Each row is a point on a landscape with many valleys, with its height.
A ball rolls from a point to the lowest of its 2 nearest points, and stops where none of them is lower. Distance is the straight distance between rows; heights are no part of it.
k467: 102 122 153  77  69 127 115  78 109  83 102  67 122  79  97 108  86  73  98  87  86 114  98 117  94  94 101  98 125  (h 281)
k679: 106 108  89  71  96 112 115 107  92 101  80  94 105 102  95  92 108  84 108 111 104  94  89 114  98 109 112 123 108  (h 355)
k992: 124  88 109  91  90  97 117  88 101 121 127 121  93 135 111  90 118  80  74 113  96 110  68  68 100 117  72 101 101  (h 175)
k738:  81  75  58 118 127  80 112 123 108 106 102 101  96  73  79  93 104 103 110  94 114  77  84  95  98 101 106  97 105  (h 521)
k690: 102  85  82 128 111  86  93 113  96 115  96 137  72 120  98  88 106 127  97 117 112  99  90  97  86 113  76  81  85  (h 624)
k697:  88 122 118  76  91 129  98  97 115  83  60  80 108  88 101 106  82  92 113 104  91  98 110 128  87  94 125 101 119  (h 522)
k259: 117  92  66 116 101  63 109  98  81 104 127 110  86 118  89 110 118  96  97  96 107  94 102  74 123 100 104 126  84  (h 476)
k997:  89  66  83  96 122  78 133  98 125 108 116 103  96  93  88 117 113  79  85  93 115  94  81  72  93 100  95 104 124  (h 638)
k532: 115 138  68 103  79 103 100 113  73  98  88  90  95  96  78  89 105  83 129 104  89  86  88 116 111 120 120 121  87  (h 454)
k878: 110 101  91 138 101  86  72 100  85 107  94 130  65 125 107  97 101 135 104 113 105 111 109 107  92 107  75  80  71  (h 625)
k807: 105 109  86 105  91  98 127 105 115 110 108  92  98  86  73 100 107  66 102  92  86  88  59  93  87 123  88  86 121  (h 559)
k689:  96  98 113 127  83  93  86 114  97 103 127  87 112  69  96 100  97 109  99  76  84  99 104  99 109 116  86  70  89  (h 282)
k811: 118 114  93  86  93  86 120  76  98  90 111  92  93 113  90 131 112  73  93  94 105 107 106  87 112  87 121 138 112  (h 525)
k520: 112 105 105  86  91 115  96 107  84 110  92 110 101 119 109  85 105 105  97 113  95 103  97 110 100 107  92 110  86  (h 631)
k417:  96  98  80 117 113  86  75 103  84  91  90 105  90 104 107 113  94 132 104 103 113  94 144 112 111  83 119 110  79  (h 681)
k716: 101  96 134 102  78 107 101 104  98  99 132  85 127  80 107  91 100  93  98  82  88 106  93  93 114 114  81  86  95  (h 266)
k963: 102  83 108  95 109  87 134  80 136 101 121  93 100  94  88 136 104  69  76  84 104 103  91  75  91  92  86  95 131  (h 595)
k187:  95 130  89 107  90 102  89  99 105  88  75  82  93  86  88 118  89  93 116  96  89  92 120 120 102  99 124 100 109  (h 477)
k833:  77 102  66 105 125  85 112 107 123  88  78  81  95  67  75 117  93  90 119  90 111  84 102 104  91  90 128 101 128  (h 640)
k706: 116 115  71 103  84  88 109 122  62 103 112  91 104  99  85  75 115  95 118  97 100  85  87 106 124 121 113 134  75  (h 447)
k307: 116  96  76  92 103  85 120  93  87  99 106 102  98 117  89 108 114  88  96 104 111  96  98  89 114  94 116 139  98  (h 495)
k312: 101 120 111 108  92 122  84  98 111 105  60 113  83 110 101 107  86 101 104 116  84 109 100 119  75 109  89  73 108  (h 127)
k379: 109 110  57  78 113 101 125  97 104 106  70 107  84 121  81  95 115  65 113 123  99  88  69  96  83 107 118 131 125  (h 458)
k261:  91  54  95  99 119  90 125 119 115 120 125 115 107  96 103  78 118 102  88  99 114  91  71  72  97 109  74  84 103  (h 222)
k501:  82  77  71  96 126  82 129 105 130 100  93  91  97  80  81 116 104  80 101  93 118  85  87  89  87  92 113 105 131  (h 684)
k136: 104  95  96  97 107  82 119  77 118  95 111  96  93 105  93 136 105  79  83  93 105 109 108  80 102  87 105 113 119  (h 558)
k242:  85  75  63 109 116  84 119 134  87 112 115  89 113  69  79  66 110 102 115  91 118  74  76  96 111 107 105 107  92  (h 486)
k295: 109 135 109 109  71 120  75 110  79  96  82  89 104  90  99  94  94 103 119  97  78  99 109 131 104 115 109  97  86  (h 295)
k188:  98  86 116 116 108  85  80  92  98 100 129 113 107 113 124  98 100 125  83  98 101 118 118  78 116  89  88  88  79  (h 174)
k523:  61 101  88 108 120 102  86 112 130  92  56  93  93  65  89 106  73 110 119  96 101  83 115 117  75  95 117  68 127  (h 617)
k514:  98 103  53 125 107  77  90 129  71 101  94  98  95  89  89  87 104 119 123  95 114  81 110 112 121 104 118 113  74  (h 434)
k180: 103 105 111 123  99  91  90  79 115  98 114  94  94  95  98 134  91 105  83  85  90 111 124  92  99  91  92  80 104  (h 435)
k737: 117 100 107 128  85  87  78 100  86 109 128 118  97 114 111  94 105 116  90  94  87 111 104  82 118 111  79  87  70  (h 153)
k503:  78  69  80 105 132  85 107 118 118 102  93 105  97  78  95 104  99 111  96  96 121  86 106 100  91  89 106  88 111  (h 566)
k607: 104 101 153  95  73 112  99  82  95  93 145  83 138  96 123  89 103  93  92  85  85 123  93  80 121 100  80  96  90  (h 284)
k365:  95  96 124  65  96 131  99 112  94 100  80 102 115 105 117  76 103 105 103 114 104 100  98 121  95 102  98 112  96  (h 642)
k6: 105  90  87 137 105  69  91  82 108 101 119 109  78 100  94 135 100 105  83  88  99 104 120  80 102  90  89  83  96  (h 452)
k902: 106 111  90 115  81 102 106 113  95 109 111  93 103  81  83  99 104  83 107  90  81  91  79 102 102 125  92  82 100  (h 563)
k491: 117 113  61 131  86  78  93 115  64 103 115  98  90  99  85  92 114 104 115  93  97  83  99  99 125 115 107 113  69  (h 441)
k445:  95  93  78 118 118  74  88  89  97  83 105  93  89  93  96 133  94 118  97  90 113  94 145  94 109  75 125 112  96  (h 697)
k748:  89  74 115  79 105 111 117 117 101 108 114 103 120  94 113  72 114  99  99  98 110  93  81  94 102 108  87  99  99  (h 185)
k455: 127 104 109  97  85 101  98  91  88 123 108 136  76 148 110  91 110  95  82 122  88 116  75  88  91 118  71  96  87  (h 160)
k296:  98  89 125  89 105 114 107  87 131 104  86 102  96 107 103 118  95  92  80 102  94 107  97  99  77  94  87  80 123  (h 379)
k774: 111 123  87  75  98 109 117  86 104  96  71  95  92 116  89 113 105  69 106 119  99  98  91 105  91 103 122 134 119  (h 408)
k308:  96  91 150  91  98 106 102  63 110  88 143  89 130 104 130 107  94 102  74  86  99 126 111  74 109  76  88  93 107  (h 343)
k805: 121 117 131  89  82 118  93  75  95 108 106 111  98 129 114 111 100  93  80 109  85 122 103  99  98 100  90 109  96  (h 319)
k919:  98  90  62 100 104  92 111 132  67 110 104 100 106  96  85  59 112 106 116 104 108  76  75 108 113 113 105 124  76  (h 459)
k462: 121 115 135 108  80 112  72  72  86 104 123 114 105 133 128 101  96 113  80 105  77 132 114  90 108  96  83  98  75  (h 307)
k882:  95  69  81  93 119 105 123 118 110 124  99 117  98 101  90  67 117  92  96 112 109  82  56  93  84 111  77  89 104  (h 283)
k857:  95 114 103  92 102  94 112  88 109  73  97  72 104  80  88 128  86  89 105  89 110  99 124 108 105  80 129 116 116  (h 564)
k936: 106  89 100  97 111  89  93  96  95 104 108 116  97 122 115 100 108 115  87 105 109 109 112  89 111  92  97 109  88  (h 212)
k50: 116 106  91 106 101 102  84 107  81 109  81 127  76 134 110  93 100 121 104 121 102 107 107 116  95 106  93 102  77  (h 627)
k167: 108 120 155  74  70 127 101  78  91  80 112  73 124  95 107 100  89  90  92  91  93 119 107 109 103  83 105 117 105  (h 240)
k453: 124  96 104  79 103  97 107  69 102 111 104 120  87 145 111 117 110  90  74 117 104 116 102  83  96  91  97 124 105  (h 249)
k275:  96 110 127  93  85 111 108  93 111  88 101  74 111  79  93 116  89  85 100  82  92 106 100 110  97 100 103  89 114  (h 287)
k316:  94 110  93 116  98 106  96 103 121 104  75 100  87  89  88 115  88  92 105  96  86  96  93 110  79 109  93  67 119  (h 107)
k193:  97 100 116 130  88 111  78 119  97 112  99 118  90  93 102  90  93 121 101  98  85 102  93 113  87 121  68  59  85  (h 144)
k511: 103  94 114  74 102 105  94  98  81  97 111 107 115 125 127  84 105 118  90 111 113 112 115  93 121  86 110 134  82  (h 259)
k970:  93  74 101 118 105  93 107 119 112 112 124 110 105  85  97  89 108 105  90  84  98  96  83  85  99 119  71  71  96  (h 161)
k808: 111 123 110  99  89 110  88  77  97  92  97  92  95 108  98 126  93 100  93  99  88 112 125 108 102  86 111 107 101  (h 176)
k178: 113  89  97  80 103 112 119 104 103 126  95 122  91 128  98  73 117  87  88 120  98  94  62  96  77 113  79  99 103  (h 318)
k352: 111  85 119  77 101 114 113  93 116 114  99 116  97 118 111  97 108  92  82 112  97 106  80  93  83 109  78  88 109  (h 344)
k269: 107 131 106  83  80 123  97 108  82  91  78  85 111  95  99  92  93  90 118 107  93  97 102 129 105 109 125 122  97  (h 311)
k397:  87 119  71  84 116 107 104 100 129 103  50  99  87  90  82  97  88  77 129 108  94  92  80 103  70 105 118  93 136  (h 532)
k463:  86  73 138  78 102 125  86 124  95  97 111  99 131 100 136  63 102 126 105 107 103 103  98 105 109  97  78  92  79  (h 668)
k724:  84  92  94  89 108 108 114 122 100  97  92  84 118  70  93  84 103  94 116  94 112  85  88 116 101 105 109 103 107  (h 197)
k75: 102 120 117 124  74 113  75 109  94 100  99  91 104  79  95 105  88 105 107  86  74 103 109 118 102 112  93  71  90  (h 290)
k475:  90 107 120  78 106  95 125  70 123  72 100  76 104  83  89 135  88  79  91  90 116 104 116 104  95  65 127 116 138  (h 622)
k657:  95  91  99 111 103 106  97 116 113 117  93 112  92  92  93  91 101 106  99 100  93  94  84 105  83 114  80  71 101  (h 132)
k257:  84  87  73  92 124  93 102 123  87  97  84  96 106  90  95  85 102 112 113 107 122  84 110 117 111  94 121 123  93  (h 366)
k472:  86 114  88 115 105  86  96  87 119  77  86  75  89  76  86 137  82  98 106  86  94  95 132 106 101  82 128  95 120  (h 512)
k519:  88  92 138 110 102  98  85  66 103  76 153  83 133  94 129 107  84 123  76  82 101 122 128  74 113  66 103  91 100  (h 294)
k842:  87 137 102  95  84 117  94  99 116  89  62  74 101  75  87 110  77  79 124  91  80  96 101 122  88 108 121  88 128  (h 496)
k967:  88  89  38 105 127  83 103 126  74 102  82  99  96  90  77  79 105 112 125 111 120  75  96 113 112  98 126 127  89  (h 412)
k250: 105 101 143  69  83 116 112  91  84  86 120  81 132  97 117  86 103  89 103  95 114 111 105 100 119  89 103 129  98  (h 293)
k755:  90  96  92  99 102  93 104 117  91  86 106  81 114  76  93  98 100 104 110  88 118  88 113 110 114  96 122 114  95  (h 292)
k975:  86  85 138  88  93 117 103 110 108  91 111  79 127  73 111  92  94 102 100  86 100 102 104 104  99 100  94  84 105  (h 223)
k658:  67 106  80 109 117  87  90 105 126  79  71  79  93  60  88 122  76 105 121  86 105  84 125 115  91  84 135  85 126  (h 572)
k206: 137 123 104 102  80  99  91  72  78 106 107 114  84 142 111 114 110  93  90 113  88 116 106  92 106 100  98 124  83  (h 329)
k623: 111  86  69 130 113  59  91  90  93 102 123 113  79 114  98 124 107 113  91  93 110  99 122  74 118  90  99 105  85  (h 465)
k115: 111 140  68 107  87  95  96  99  96  93  76  86  87  98  80 113  99  77 128  99  88  92  98 109 102 110 123 110 105  (h 462)
k700: 102 114  97 106  92  86  92  95  77  87 119  84 113  89  99 111  98 108 106  86 108 102 126 101 128  91 123 125  84  (h 277)
k880: 119  97 108  93  94 109  94 113  80 121 102 138  86 146 115  63 109 110  93 125  95 105  76  99  99 118  74 101  74  (h 170)
k111: 127  98 102  78  92  95 127  79 102 112 113 111  93 135 101 108 118  68  80 112  97 106  76  77 100 108  93 122 111  (h 207)
k772: 109  98 146  91  84 116  85  86  94  98 127 101 124 120 134  87 101 107  82 101  86 126 100  84 115  97  82  99  83  (h 298)
k982: 109 114 114 113  91 111  79  88 104 102  83 111  83 113 109 116  90 110  92 106  87 112 118 114  91  97  91  86  93  (h 140)
k557: 111 107 118 121  81 109  67 119  78 108 105 126  92 117 109  78  97 126 102 106  84 112  91 113 100 123  69  77  66  (h 147)
k788:  87  88 130 107 115  97  75  81  99  85 128 102 121 105 131 103  87 135  77  94 103 117 138  83 114  66 104  98  90  (h 233)
k787:  90  78  83 139 124  81  85 108 113 107  89 134  65 105  98 105  95 135  99 105 116 102 108 101  80 105  76  61  94  (h 621)
k691: 108  86 130  80 105  98 114  60 113  98 134  99 118 122 128 109 105  91  69  99 111 128 100  65 110  77  89 112 113  (h 361)
k153: 100 119  65 106 102  96 116 101 119 114  84 102  84  89  67  91 101  64 119 104  81  82  53  94  73 122  93  81 122  (h 553)
k476:  79  80  94 120 125  90  85 106 123 104  85 115  85  90  99 116  93 123  93  99 111  97 117 105  82  91  93  71 107  (h 606)
k777:  85  99  91  96 115  96  79 113  76  77  83  91 105  91 108 101  89 134 114 103 119  90 141 126 117  79 136 122  81  (h 670)
k969:  84  83 133  58  95 137 105 127  88  96  99  89 132  93 126  58 109 111 116 111 109  94  89 119 105 103  89 107  87  (h 656)
k695: 107 122 113 109  89  98  84  70  81  82 121  83 107 104 107 124  91 110  93  86  96 114 136 100 116  74 118 119  91  (h 227)
k231: 119  99 107 129  86  91  83 107  85 116 118 131  80 126 106  84 104 113  92 105  86 111  83  89  98 125  63  73  74  (h 149)
k98:  78  99  90 106 115 103  75 122  92  85  66 101  97  86 105  92  86 132 114 106 113  89 131 129  99  89 119  99  88  (h 657)
k83: 100  82 134  65  95 111 118 107  91  96 123  91 134 100 126  67 114  94 103  99 113 106  87  85 118 101  90 113  95  (h 267)
k126:  71 103  95  99 116 117  76 118 117  93  51 107  94  87 101  93  79 124 116 112 104  92 116 130  78  93 114  80 108  (h 641)
k814:  89 102  60  76 122 109 119 106 109 109  56 102  92  97  81  84 102  84 121 117 104  82  73 109  81 104 117 116 122  (h 497)
k952:  94  97 119 117 100 103  90  79 130 100  88 109  85 103 100 133  88 102  79  93  87 112 112  98  78  94  79  60 119  (h 410)
k704: 107  79 110  70 119  94 119  71 107 104 113 112 102 132 118 110 113  98  74 111 119 115 104  71 107  80 102 129 108  (h 302)
k594: 104 134  72 103  95 107  95 100 115 110  59 103  80  96  78  98  91  74 131 113  78  91  71 107  75 121 105  83 120  (h 549)
k218:  84  75  96  92 111 112 115 133 101 113 104  90 119  69  99  57 110 105 110  97 110  79  73 108  98 110  86  88  97  (h 79)

Where does a ball stop that starts at each point below?
k738 => k218
k969 => k218
k842 => k218
k807 => k975

Call two points neighbours if one is among the 2 nearest of the other. Go from one point of each pair to the other, from neighbour to neighbour, staying as low as possible. Name the highest point that can't be avoided.
k657 / k455 => k206
k218 / k657 => k755
k975 / k316 => k250
k975 / k167 => k275
